Points on a hilly landscape, in no order, each with its height.
A ball rolls from a point to the lowest of its 5 nearest points, and stops where none of them is lower. Distance is the straight distance between rows; heights are no part of it.
q_972 (h 242): [ 12   8  -7   8 -12  -6  10 -10  -5  11  -8 -17   6   9  12 -13  -6  -1
  -3 -25  -4 -12]
q_241 (h 683): [  1  -4  -6  -3  -5 -14   4  -4   3   5   9  -3   2  -5  -3  10   3  -5
  -6   2  10   8]
q_305 (h 319): [ 13  -9 -11   4 -17  -9  15  -4 -10   1  -9  -4  -3   8  -3   5  -4   7
   5 -19  10  -5]
q_546 (h 66): [  0  -1   0  -2   2 -10   0  -4   4   8   6  -5   4  -7   0   7   4  -6
  -3   7   9  11]
q_112 (h 406): [-18   7   4  -8  12  12 -10  10   1  -6   0  21  -2 -14   1   6   5  15
  -1  25  12   9]
q_503 (h 48): [ 13   7  -7   6  -7 -15  16  -3  -5  14  -1  -8   6  -1   3   2  -1  -8
  -3 -18   3   2]
q_903 (h 222): [ -6 -19 -14  -5 -13  -5  -6   9   9   2  17  12  -2  -3  -2  21  10  -1
  -9  12  11   3]
q_660 (h 79): [ 15  15 -12   8 -10  -9  13 -10  -6  18  -3 -14   7   6  14 -16  -6  -2
  -9 -33 -13 -14]
q_408 (h 318): [ 14   2 -11   8 -16  -5  17  -6  -8   8 -15  -8   5  12   6  -5  -7   5
   0 -27   1 -12]
q_780 (h 248): [ -9   4  13  -1   7  18  -5  -8   5 -12 -10  -2   6   8  -2 -14  -2  13
   5   6  -4 -15]
q_134 (h 303): [ 10  16  -6  10  -3 -14  17  -2  -1  19   6  -8   8   0   8  -8  -3 -14
  -5 -26  -6   2]
q_891 (h 140): [ -4   4   7   0   1  13  -5 -14   6  -6 -10 -12   6  11   2 -16  -8   8
   2   0  -6 -15]
q_628 (h 186): [  1  15  -2   9   5  -1   0 -12   4  12   3 -21   6  -1  13 -23  -8 -12
  -5 -14 -15  -1]
q_789 (h 218): [ -2  -3  10   2   0  12  -2  -5   1 -11 -10  -7   2  14  -3  -8  -2  11
   7  -2  -3 -13]
q_846 (h 301): [ -7 -26 -11  -5 -15   1 -10  23   2  -4  13  21  -7   1  -3  19  11   0
  -5  12   5  -2]
q_568 (h 269): [ 12  11 -10   9 -10 -14  19  -3  -4  18  -2  -8   8   4   5  -5  -3  -7
  -1 -28   1  -5]
q_793 (h 378): [ -5   3  13  -7  11  23  -9  18  -5 -13  -3  22  -4  -9 -13  -1   5  19
   6  18   0   2]
q_536 (h 271): [  0   0   6   3  -3   2   0 -11   4   1 -10 -14   6   9   5  -8  -4   1
   3  -3   2  -7]
q_201 (h 225): [  3  -1   3   4  -8   7  -1 -11   1  -3  -9 -14   4  14   2  -9  -7   6
   2 -10  -2 -14]
q_661 (h 449): [ 16 -18  -7   3 -12   2   7   4 -11 -16 -10   2 -11  15  -9   5  -1  11
   9 -13   1 -10]
q_920 (h 246): [-9 -2  5 -8  6  2 -9  2  4 -4  0  9  0 -6 -2  7  6 10  5 17  9  7]
q_420 (h 308): [-14   7  12  -2  13   8  -5  -4   5  -4  -8   3   2  -2   2  -3   0   7
   7  16   6   0]
q_229 (h 626): [  7 -28 -15  -6 -16   0  -6  21 -11 -12   8  15 -15   5  -3  16   4   5
  -2   5  -1  -9]
q_182 (h 217): [  5   8   3   7   0  -9   7  -8   3  12   1 -15   6  -2   7  -6  -4 -11
  -1 -11   0   3]
q_71 (h 518): [-13   9   8  -2  14   4  -3  -4   5   1  -3   5   4  -8   4   4   1   2
   3  20   8   6]
q_83 (h 328): [-12  13   5   1  13   6  -5 -16   8   5  -7 -10   7  -1  11 -15  -8  -6
  -1   6  -6  -5]
q_130 (h 702): [ -4   6   4   1   8  -9   5  -8   5  10   5  -5   5  -8   4   4   1 -14
  -2   5   5  11]
q_902 (h 602): [ 17 -18  -5   0  -8   5   3  15 -16 -18  -9   8 -15  13 -14   7  -1   8
   8  -4  -5  -9]
q_752 (h 414): [ 12 -20 -15   1 -16  -7   9   3 -11  -5  -4   3 -10   6  -6  11   0   8
   4 -12   6  -2]
q_670 (h 141): [  5   3   0   4  -5 -10   8  -7   0  10  -1  -9   5  -1   1   2  -2  -8
  -2  -8   6   4]
q_386 (h 612): [  3 -10 -13  -4 -11 -13   2   2   2   5  10   1  -2  -2  -2  15   6  -1
  -5   1  14   5]
q_832 (h 417): [ 12  -8  11  -7   0  18  -1  22 -13 -21 -10  15 -13   9 -23   4   6   8
  -1  12 -15  -9]
q_270 (h 472): [  7 -13   6  -7  -2   9  -8  13  -8 -14  -4   9 -10   6 -10   6   6  14
   5   7  -2  -2]
q_251 (h 307): [ -7  11   7   3   6   1   0 -11   7  10  -1 -12   7  -2   9 -12  -7 -13
   2   1  -5   2]
q_284 (h 270): [ -3  -1  15  -3   7  16  -6  13  -5 -13  -6  11  -2   2 -11  -1   6  15
   9  10  -3  -3]
q_735 (h 190): [  5  14  -1  10   5 -13  11  -3   4  15  11 -11   5  -4   4  -5  -4 -20
  -4 -15  -3   9]
q_641 (h 71): [  4  -2 -17  -1 -13 -21   8  -1   1   9  19   2   4  -8  -6  17   2  -8
 -14  -6  10   8]
q_851 (h 476): [-8 -1 -1 -5  3 -6 -4 -2  7  2  5  2  1 -9  2  8  7  0 -1 15 10 12]
q_428 (h 202): [-19  20   2  10  25   1  -5 -12   8   8   7  -6   3 -12  14 -17  -8 -27
  -1  -6 -16  14]
q_482 (h 475): [ 10 -10  11  -9  -1  13  -7  21 -13 -18  -4  17 -14   6 -16   5   5  12
  -1  13  -8  -6]
q_485 (h 592): [ 3 -4  2  0 -2 -6  1 -6  2  1 -1 -6  2 -1 -1  5  2 -1  3  1  9  5]
q_493 (h 390): [  1 -19  -5  -8  -9   0 -10  14  -5  -8   4  12 -11   1  -5   9  10   9
   0  10   3   2]
q_481 (h 168): [-16  19   3  14  24  -6   1  -9  10  11  13  -4   2 -12   8 -14  -7 -29
  -2 -11 -14  19]
q_939 (h 550): [  6   4 -11   1  -6 -18  10  -3   1  12  10  -3   6  -5  -2   9   1 -11
  -6  -8   7  11]
q_834 (h 263): [ 10  13  -4   4  -7  -2   2 -14   0   7  -6 -23   9   7  11 -19  -9   1
  -6 -20 -10 -14]
q_520 (h 709): [ 17 -23  -7  -7  -9   3  -3  19 -17 -19  -4  14 -19   7 -12  11   2   5
   0   4  -8 -10]
q_93 (h 361): [ -8  15   3   3  12   3  -6 -17   8   7  -1 -14   6  -6  15 -19 -11 -12
  -4  -2 -15   0]
q_560 (h 348): [ -1 -14  -6  -7  -9  -6  -6   4   2  -3   7   6  -2  -2  -4  12   6   5
  -2   7  10   5]
q_873 (h 436): [  4 -12   7 -11  -1  11 -13  23  -7 -14   0  21 -12   0 -11   7   7  13
  -1  18  -8  -1]
q_705 (h 298): [  8  18 -10  13   1 -20  21   5  -2  20  11  -5   9   1   7  -6   0 -12
  -4 -36 -11   2]
q_716 (h 256): [  2  -6   6   2  -4   5   0  -5   1  -3 -10  -9   1   8  -2  -2  -3   5
   8  -4   2  -9]
q_30 (h 613): [ 14 -16   3  -6  -4   7  -5  17 -14 -21  -7   9 -15   9 -15   8   4   9
   5   5  -8  -8]
q_34 (h 200): [ -4 -10   3  -8   0   8 -11  13  -2  -9   4  14  -8  -3  -4   9   9  13
   1  16   3   3]
q_892 (h 435): [-4 -3 -4 -8 -3 -9 -6 -2  7  1 11  5  2 -7  0 12  9 -3 -3 14 10 11]
q_817 (h 315): [-3 -6  8 -3  1  4 -5  2  1 -5 -5  4 -3  4 -2  2  3 10  7 11  6  0]
q_663 (h 182): [ 10  14  -4   7  -6  -4   9  -9   0  13  -1 -17   7   3  11 -16  -9  -8
  -6 -22  -9  -8]
q_604 (h 437): [-10  17   4  -2  12   8  -7 -20   7   2  -4 -13   8  -1  11 -22 -12  -3
  -3   4 -12  -8]
q_910 (h 160): [ -5  16   4  10   9  -5   3 -10   5  13   6 -15   7  -3  12 -15  -6 -18
  -2 -11 -10   6]
q_282 (h 486): [ -4  20   0  -5   9   9  -8 -28   4  -6  -5 -20   8  -2   3 -31 -14   5
  -6  -2 -16 -10]
q_296 (h 473): [  1  17   1  -4   3   6  -5 -26   2  -2  -3 -23   7   0   9 -30 -14   2
  -8  -5 -18  -9]
q_14 (h 514): [-5 -1  6 -3  5  0 -3 -3  5  1 -4 -4  2 -2  5  4  5  2  4 10  7  4]
q_821 (h 420): [  4   6   1   5   0 -13   8  -5   2  10   5  -9   6  -4   1   2  -1 -14
  -3  -8   5   7]
q_634 (h 245): [ 12   6  -7   8 -11  -9  15  -5  -5  14  -9 -11   6   7   4  -3  -5  -4
  -2 -23   1  -5]
q_450 (h 374): [-11   8   8   1  13   1  -2  -9   6   4  -6  -4   6  -3   6  -1  -2  -3
   4  12   2   2]
q_861 (h 463): [ -1  -8 -10  -4  -7 -12  -1  -2   5   4  11   2   2  -6  -2  14   7  -5
  -7   5  12   6]
q_42 (h 237): [  7  17  -6  11   3 -21  15   1  -1  16  16  -5   8  -5   0   1  -1 -17
  -5 -24  -2  11]
q_440 (h 340): [  8 -13   0   2 -10   0   4   2  -7  -8 -10  -3  -5  10  -5   5  -1   8
   8 -11   4  -7]
q_997 (h 581): [  1 -20 -12  -5 -15  -6  -2   7  -4  -4   9   9  -5   1  -6  15   6   5
  -3   2  10   2]
q_566 (h 424): [ 10 -13   6   2  -5  10  -2   4  -5 -16 -10  -2  -8  15 -11   0   0   9
  11  -7  -4 -13]
q_796 (h 143): [  5  14   1  10  -2  -7   4  -9   0  12   1 -17   8   1  11 -15  -6 -12
  -5 -19  -8  -2]
q_790 (h 322): [  2   9   1   3  -3   3  -2 -17   2   5  -6 -21   8   5  10 -18 -11  -2
  -2 -10 -10 -10]
q_87 (h 273): [ 10  -7  -5   6 -10   3   5  -6  -3  -6 -12  -9  -1  15  -1  -1  -5   6
   7 -15   3 -13]
q_671 (h 159): [  5  13   0  12   0  -8   9  -7   1  13   4 -16   7   0  10 -11  -5 -16
  -4 -20  -6   1]
q_230 (h 580): [ 1 -8  2 -3 -3 -4  1 -1 -1 -2 -2 -4  0  3 -1  7  3  6  7  1  9  3]
q_362 (h 334): [-11   2  12  -5  11  11  -6   2   2  -6  -6   9  -1  -3  -3   0   3  14
   7  16   7   2]
q_147 (h 274): [ 10  19 -10   9  -2 -22  21   3  -3  18  10  -2   7  -4   3   2   1 -13
  -7 -27  -4   5]
q_322 (h 400): [  3   2  15  -8   5  25  -8  25  -8 -16  -8  26  -8  -6 -19  -4   3  15
  -1  18  -7  -2]
q_277 (h 233): [-12  19   2   9  18   1  -5 -15   8   9   2 -12   4  -9  12 -20 -11 -21
  -3  -3 -16   7]
q_415 (h 306): [ 10  -5  -4   5 -11  -3   8  -4  -3   3  -9 -10   1   8   0   2  -3   1
   5 -15   7  -5]
q_922 (h 464): [ -7  19   2  -1  11   5  -8 -22   3   0  -2 -22   7  -4  12 -26 -14  -5
  -4  -3 -18  -8]
q_960 (h 372): [ -7  19   2   3  10   3  -8 -19   4   4   0 -19   7  -5  14 -26 -12 -11
  -7  -4 -18  -1]
q_753 (h 355): [-18  19   7   4  21   3  -5 -16   8   8  -4  -3   3 -11  13  -9  -6 -15
   0  11  -7   5]
q_468 (h 513): [ 11 -18  -8  -2  -9  -2   3   8  -9  -9  -3   3 -12   8  -7   9   0   7
   5  -4   6  -4]
q_759 (h 360): [ -6   7   8   1   7   1  -1 -10   7   3  -5  -9   5   0   6  -4  -2  -2
   3   5   2   1]
q_306 (h 261): [-2 -6 12 -1  4  7 -5  3  1 -9 -8  0 -1  7 -5 -1  0 12 11  7  2 -5]
q_992 (h 345): [  6 -12   6  -1  -2   6  -3   4  -3  -9  -8  -2  -5   9  -6   6   0   9
  10  -1   1  -6]
q_13 (h 484): [-16  14   8   0  18   0  -2 -13   7   7  -2   1   4 -10   9  -4  -1 -11
   4  13   1   6]
q_444 (h 117): [ -9 -16  -7  -8  -6  -1 -14  11   5  -1  14  15  -3  -3   1  14  11   5
  -6  18   9   5]
q_829 (h 388): [ -2  -5  10  -8   4  17 -12  22  -6 -14  -2  22  -8  -1 -12   4   6  17
   3  18   0   1]
q_906 (h 311): [  0   2  20  -3   6  31  -2  17  -4 -16 -13  15  -3   4 -20 -10   6  15
   2   9 -12 -12]
q_39 (h 120): [-14 -12  -3  -8   0   2 -13   7   8  -2  13  16  -3  -7   4  12  10   5
  -4  24   9   8]
q_167 (h 397): [-17  12   8  -1  16   7  -5  -9   7   1  -8   0   4  -4   7  -5  -2  -3
   5  16   4   2]
q_590 (h 238): [ -3  19   2  13  13 -11   9  -3   6  13  15  -7   6  -8   6  -7  -4 -26
  -4 -14  -7  16]
q_909 (h 577): [  7 -18 -19  -3 -19 -10   6   4  -6   0   5   5  -6   2  -4  16   2   3
  -4  -8  11   2]
q_745 (h 376): [  1   3   4   4  -2  -3   5  -9   3   6  -6 -13   5   2   6  -2  -4  -4
   2  -4   2   0]
q_955 (h 142): [ -2 -16 -13  -5 -13 -11  -3   2   7   3  16   8   1  -4  -2  18   8  -3
  -9   8  12   6]
q_918 (h 445): [ -2  11   4   6   7  -9   4  -8   6  12   5  -9   6  -5   6  -1  -2 -19
  -2  -3  -1  13]
q_785 (h 393): [  0 -16   0  -8  -6   0  -7   8   0  -7   2   5  -8   0  -3  12   7  11
   2  10   6   2]
q_32 (h 75): [-11  10   8   3  13   1  -2 -11   8   5  -4  -9   6  -3  10  -8  -5 -11
   3   9  -3   2]
q_610 (h 362): [ -7   2  11  -9   8  20 -11  18  -4 -13   0  23  -5  -9 -10   2   1  18
   4  20   1   2]
q_169 (h 335): [ -4  10   9   2   7   5  -1 -16   7   4  -6 -14   7   2   9 -11  -8  -5
   3   3  -3  -3]
q_17 (h 254): [ -4  -8   5  -8   2   7  -9   8  -1 -10   0  11  -7   0  -5   7   7  13
   5  13   4   3]
q_363 (h 251): [ 10  -3  -2   5  -9   0   7  -9  -1   2 -12 -15   3  13   3  -7  -6   5
   1 -19   3 -13]
q_500 (h 247): [ -8   2  15   0   9  15  -7  -1   3 -10 -12   3   2   7  -3  -8   1  14
  10  12  -1  -9]
q_900 (h 534): [  2 -26 -13  -4 -15  -1  -9  16  -4  -8   9  14 -11   5  -5  17   6   5
  -2   5   3  -2]
q_751 (h 522): [  5 -17   2  -9  -5   6 -12  21  -9 -14   3  15 -13   2  -7  11   7   9
   0  11  -2  -1]
q_452 (h 634): [  9  -8 -13  -3 -15 -13   8   1  -1   4   5  -3   0   0  -3  13   1  -2
  -5  -9  10   4]
q_413 (h 622): [  3 -11  -5  -4  -7  -9   1  -3   0   2   5  -2  -1  -2  -3  12   5   4
  -2   5  13   8]
q_709 (h 421): [ -1  12   3  -1   4   8  -5 -23   5  -4  -6 -21   9   4   6 -26  -9   4
  -4  -4 -14 -14]
q_29 (h 693): [  4   5  -4   0   2 -15   6  -3   4   9  13  -3   7  -8  -1   7   1 -14
  -5  -1   6  12]
q_70 (h 627): [  9 -21  -3  -8  -8   3  -9  21 -10 -15   2  13 -17   7  -8  11   5   9
   0   7  -5  -6]
q_263 (h 403): [  6  -5   1   2  -5  -6   5  -7   1   2  -6 -10   2   3   2   3  -1   0
   3  -7   7  -1]
q_391 (h 423): [  0 -13 -19  -1 -18 -15   1   3   3   6  18   7   3  -3  -5  18   4  -4
 -13   0  11   2]
q_954 (h 401): [  2  -1  12 -10   6  19 -10  22  -8 -15  -4  22 -10  -3 -17   0   7  14
   2  17  -5  -1]
q_424 (h 282): [ 10  11  -8   4  -3 -20  19  -1  -2  17  11  -3   7  -4   0   6  -1 -14
  -6 -17   3   6]
q_816 (h 43): [-15  18   3   9  25  -4   0 -10  11   9   7  -3   1 -11   7  -8  -4 -29
   1   0  -9  18]
q_33 (h 747): [ -9   6   4  -1  14  -6  -2  -9   6   4   3   1   4 -10   4   5   3  -8
   0  15   8  12]
q_749 (h 212): [  9   8  -4   6  -8  -5   7 -10   0  12  -4 -15   6   5   9  -8  -7  -5
  -4 -21  -4  -8]
q_880 (h 443): [  9 -10 -10   0 -12 -10  12  -4  -5   4  -1  -4  -1   1  -2   8   0   1
   0 -11  10   1]
q_653 (h 646): [-12  15   5   2  18  -8  -1 -11  10   8   6  -3   5 -14   6   0   2 -18
  -3  10   0  17]
q_267 (h 304): [  9  16 -10   4  -2 -24  18   1   1  15  20   0   6  -6  -4   7  -3 -16
  -7 -19   2  10]
q_513 (h 131): [ -6  17   3  10  13  -2   0 -12   5  10   6 -16   5  -5  13 -21  -7 -20
  -2 -11 -13   7]
q_794 (h 294): [-9  4 13  1  8  5 -5 -8  5 -2 -8 -4  5  2  4 -5  0  6  7  8  4 -4]
q_884 (h 272): [ -9   3  15  -2   7  27  -5   2   2 -15 -12   8   1   8 -12 -17   2  16
   6   7  -8 -15]
q_367 (h 574): [ 14 -19  -4   0  -9   4   1  10 -15 -16  -6   5 -12  10 -12   9   2  10
   9  -7  -2  -9]
q_518 (h 300): [ -7  -2  12  -6   7  11 -10   8  -2  -9  -4  13  -4  -1  -5   4   5  15
   7  16   5   1]
q_226 (h 444): [  6 -15  -4  -2 -11  -5   2  -1  -5  -4  -5  -3  -4   7  -5   9   2   6
   5  -5   8  -2]
q_519 (h 364): [  6  -6  16  -3   3  20  -4  18  -9 -19 -13  12  -8   9 -20  -4   6  11
   4   8 -13  -9]
q_432 (h 268): [-12  10  13   0  13  13  -7  -6   6  -4 -11   3   4   0   3  -8  -2  10
   7  12   1  -6]
q_874 (h 640): [  5 -25 -13  -4 -14  -4  -2  11  -8  -9   5   9 -11   5  -6  14   6   7
   1   0   2  -1]
q_971 (h 551): [ -9  10   7  -1  14  -5   1 -10   8   9   3  -6   6  -9   9  -1   0 -15
   0  10   0  12]
q_535 (h 415): [  7  -4  14  -9   3  22 -10  25 -10 -17  -5  20  -7  -1 -18   1   4  13
   0  16  -7  -3]
q_652 (h 275): [ 12  15  -9   9  -7  -9  16  -4  -5  20  -1 -12   9   4   9 -12  -5  -9
  -5 -32  -7  -6]
q_115 (h 605): [ 11 -27 -16  -3 -16  -3   3  13 -12 -12   1  10 -14   5  -7  14   4   9
   2  -5   1  -4]
q_869 (h 173): [  8  13  -1   8  -5  -8  12  -7   0  15  -1 -17   9   4   8 -10  -6 -10
  -6 -22  -4  -1]
q_411 (h 255): [ -8   2  17  -2   9  20  -5   6   0 -12 -11  10   0   4  -9  -6   3  16
  10  11  -2 -10]
q_515 (h 349): [-16   4   4 -10   9  15 -12  15   2  -6   5  29  -5 -16   1   5   4  15
   0  26   9   9]
q_707 (h 380): [-12  -1   3  -8   9  -1  -6  -2   5   0   4  10   1 -11   3   9   7   5
   0  20   9  11]
q_215 (h 244): [-3 -8 -1 -7  2 -5 -6  1  1  0  5  5 -3 -3 -2  9  7  7  2 14  9  7]
q_462 (h 321): [ -3 -15 -11  -7 -11 -10  -3   3   4   1  12   5  -2  -3  -3  16   8   2
  -8   8  12   7]
q_696 (h 483): [ -3 -26 -18  -3 -20  -7  -5  17  -1  -3  13  15  -8   4  -4  21   7   0
  -4   4   6  -4]
q_44 (h 353): [  4 -11  10  -5   2  14  -3  12  -6 -17  -8   6  -8   9 -14   3   4  14
   8   4  -3  -8]
q_227 (h 635): [  5 -14  -5  -2 -10  -8   0   1  -1  -2   3  -3  -3   0  -4  13   5   5
   0   0  12   3]
q_491 (h 664): [-19  13   4  -7  20   4  -6  -4   7   1  -1  13  -2 -16   4   6   5   4
   0  26   9  11]
q_232 (h 373): [ -3 -22 -15  -6 -17  -6  -7  13   2  -4  14  12  -4   1  -2  17   8   3
  -6   6   7   0]
q_94 (h 525): [  4  -4 -13  -2 -12 -16   6  -2   2   7  12  -1   2  -4  -2  14   2  -4
  -9  -3  11   8]
q_504 (h 511): [-16  15   5   1  23  -2  -2 -12   7   8   1   4   2 -12   9  -2  -2 -16
   1  14  -2  14]
q_926 (h 625): [ 23 -23 -17   0 -13   0   8  17 -22 -22  -7  16 -17  10 -12   9  -4   3
   7  -4  -9 -13]
q_496 (h 659): [ 11 -28 -16  -6 -14   0  -1  19 -14 -16   1  15 -18   7  -8  13   1   4
  -1   2  -2  -9]
q_574 (h 630): [  7 -26 -20  -5 -18  -5  -2  16  -9 -11   6  15 -14   2  -5  17   3   5
  -1  -2   2  -7]
q_461 (h 292): [  7  -9   4   2  -7   2   2  -2  -3  -7 -11  -6  -2  13  -3   1  -2   6
   7  -8   4  -8]
q_976 (h 295): [ 14  -8  -7   5 -14  -3  11  -3  -7   1 -14  -7   0   9  -1   2  -4   5
   3 -19   5  -8]
q_782 (h 243): [  6   6  -2   6  -8  -2   8  -9  -2   8  -8 -16   5   8   7  -7  -6  -4
   0 -17   1  -7]
q_549 (h 241): [ -4  -3  11   1   1  10  -2  -3   3  -8 -10  -4   3   9  -1  -4  -1   8
   7   4   1  -5]
q_879 (h 125): [-10  -7   1 -10   2   4  -9   8   1  -7   6  16  -3  -6   1   9   9  12
   0  22   8   7]
q_609 (h 252): [-10   9  10   2   8   9  -5 -14   9  -2 -11  -9   6   5   7 -13  -6   3
   1   7  -5 -10]
q_792 (h 422): [  6  -3  -2   4  -7 -10   7  -4   1   8  -1  -9   2  -1   2   5   0  -6
   1  -7   7   5]
q_153 (h 215): [ -6 -20  -5  -9  -7   5 -14  22   0  -6  10  19  -8   0  -3  12  10   8
  -4  18   0   0]
q_828 (h 128): [  9   9  -4   6  -3 -14  15  -2  -1  14   1 -10   5   0   4  -1  -2 -13
  -4 -16   2   3]
q_143 (h 284): [ 11  -1  -8   6 -13  -9  14  -7  -4  10  -7  -8   4   7   3   1  -4  -1
   0 -22   5  -4]
q_122 (h 363): [  8   2  18  -6   4  26  -1  25 -12 -18 -14  20  -7   0 -24  -6   5   9
  -5  15 -14  -9]
q_571 (h 365): [  3  14  -2   8   6 -18  12  -3   4  13  19  -6   5 -11  -1   1   0 -22
  -7 -13   0  15]
q_378 (h 266): [-13  16   6   6  16   0  -1 -14   6   9   0  -7   4  -9  11 -11  -7 -21
  -1   3  -9   7]
q_507 (h 544): [-12  11   9  -1  15   1  -3  -9   7   3  -2   2   4  -8   7   2   1  -3
   3  17   4   6]
q_761 (h 234): [ -3  -2  12   2   4  16  -5  -1   3 -14  -8  -1   2  11  -6  -7   2  11
   8   2  -4 -13]
q_898 (h 410): [  8   2  -9   1  -8 -18  13  -3  -1  10   6  -6   5  -3  -1   8   0  -8
  -5 -14   8   6]
q_679 (h 285): [  3  22  -2  14  13 -20  13   6   4  13  24  -3   5  -5   2  -6  -1 -18
  -5 -29  -8  13]
q_913 (h 331): [-10   0   5 -10   6  19 -17  21  -1  -8   4  26  -6 -11  -5   4   6  16
   2  24   3   5]
q_470 (h 257): [  7  15  -3   5  -4   0   0 -18   2   8   0 -22   7   3  12 -24 -11  -3
  -6 -14 -15  -7]
q_132 (h 323): [  0   6   3   4  -1   2  -3 -13   5   6  -7 -16   9   5   8  -9  -7  -4
   0  -5  -2  -6]
q_701 (h 366): [-13   5   8  -6  12  12  -9   4   1  -7  -4  16  -2  -8  -3   3   5  16
   5  21   8   5]
q_932 (h 350): [ 11  -7  -9   3 -13 -11  14  -5  -5   4  -6  -4  -2   5  -3   8  -2   4
   4 -14   9   0]
q_567 (h 351): [ 13 -14 -10   2 -13  -1   7   1 -10  -8 -10  -3  -6  10  -7   4  -3  10
   8 -15   6  -6]
q_603 (h 561): [ 17 -23 -15  -1 -12   0   7  13 -17 -17  -8   9 -15  10 -11   9  -2   9
   6 -10  -3  -8]
q_427 (h 387): [ -5   2  11 -10   6  25 -15  26  -5 -12  -3  29  -8 -10 -14  -1   3  15
   1  22  -4   0]
q_953 (h 288): [ -8 -10   1 -11  -3  12 -18  24   2  -9   7  24  -9  -5  -2  10  10  12
  -3  23   2   3]
q_154 (h 591): [  1  12  -3   5   6 -18   6  -5   7  11  16  -6   6 -12   1   5   0 -19
  -6  -4   2  15]
q_375 (h 265): [-14   9  11   0   9  18  -7 -10   6  -7 -11  -3   7   4   1 -11  -4  10
   6   9  -2 -10]
q_559 (h 657): [-17  15   4  -2  22  -1  -2 -11   7   8  -1   5   2 -14   4   5   1 -11
   1  18   5  13]
q_425 (h 302): [  6   3   0   6  -7  -7   7  -8   0   9  -3 -14   5   3   4  -2  -2  -6
   2 -10   3  -1]
q_691 (h 267): [-11   8   7   0   9  18  -9 -17   6  -8  -9  -7   8   5  -1 -23  -6  10
   1   5  -8 -17]
q_145 (h 191): [ -5 -19  -7  -7  -9  -1 -12  13   2  -4  10  14  -6   0  -2  15  10   7
  -2  13   6   1]
q_448 (h 305): [ 14  11 -14   8 -12  -8  17  -8  -9  15 -11  -9   7  13   9 -12  -8   0
  -4 -30  -5 -14]
q_423 (h 36): [-10  18   3  12  19  -2   3  -9   7  10   8  -8   4  -8  10 -14  -5 -25
  -2  -8 -12  15]
q_771 (h 310): [  8  17  -4  13   4 -12  15   0  -1  18  11 -12   7   0   8 -11  -3 -17
  -4 -30 -10   5]
q_838 (h 42): [ -7 -12  -4  -8  -3  -1  -9   6   4  -1   9   8  -2  -5   1  12  10   5
  -2  16   9   7]
q_312 (h 326): [-10  12   7   6  13  -5   2 -10   7   9   3 -10   6  -8   9  -6  -4 -19
  -3   1  -4   7]
q_309 (h 180): [-13  18   5   8  20  -2  -2 -11   9  10   4  -5   4 -10  11 -10  -6 -24
   0   2  -9  13]
q_469 (h 320): [-17  -3  -1 -10   1  18 -18  22   5  -3  11  29  -5 -12   1   9   8  15
  -2  27   7   8]

Where does a ball stop that starts at each point below?
q_574: q_838
q_954: q_838
q_873: q_838
q_922: q_423
q_874: q_838
q_282: q_423
q_519: q_891
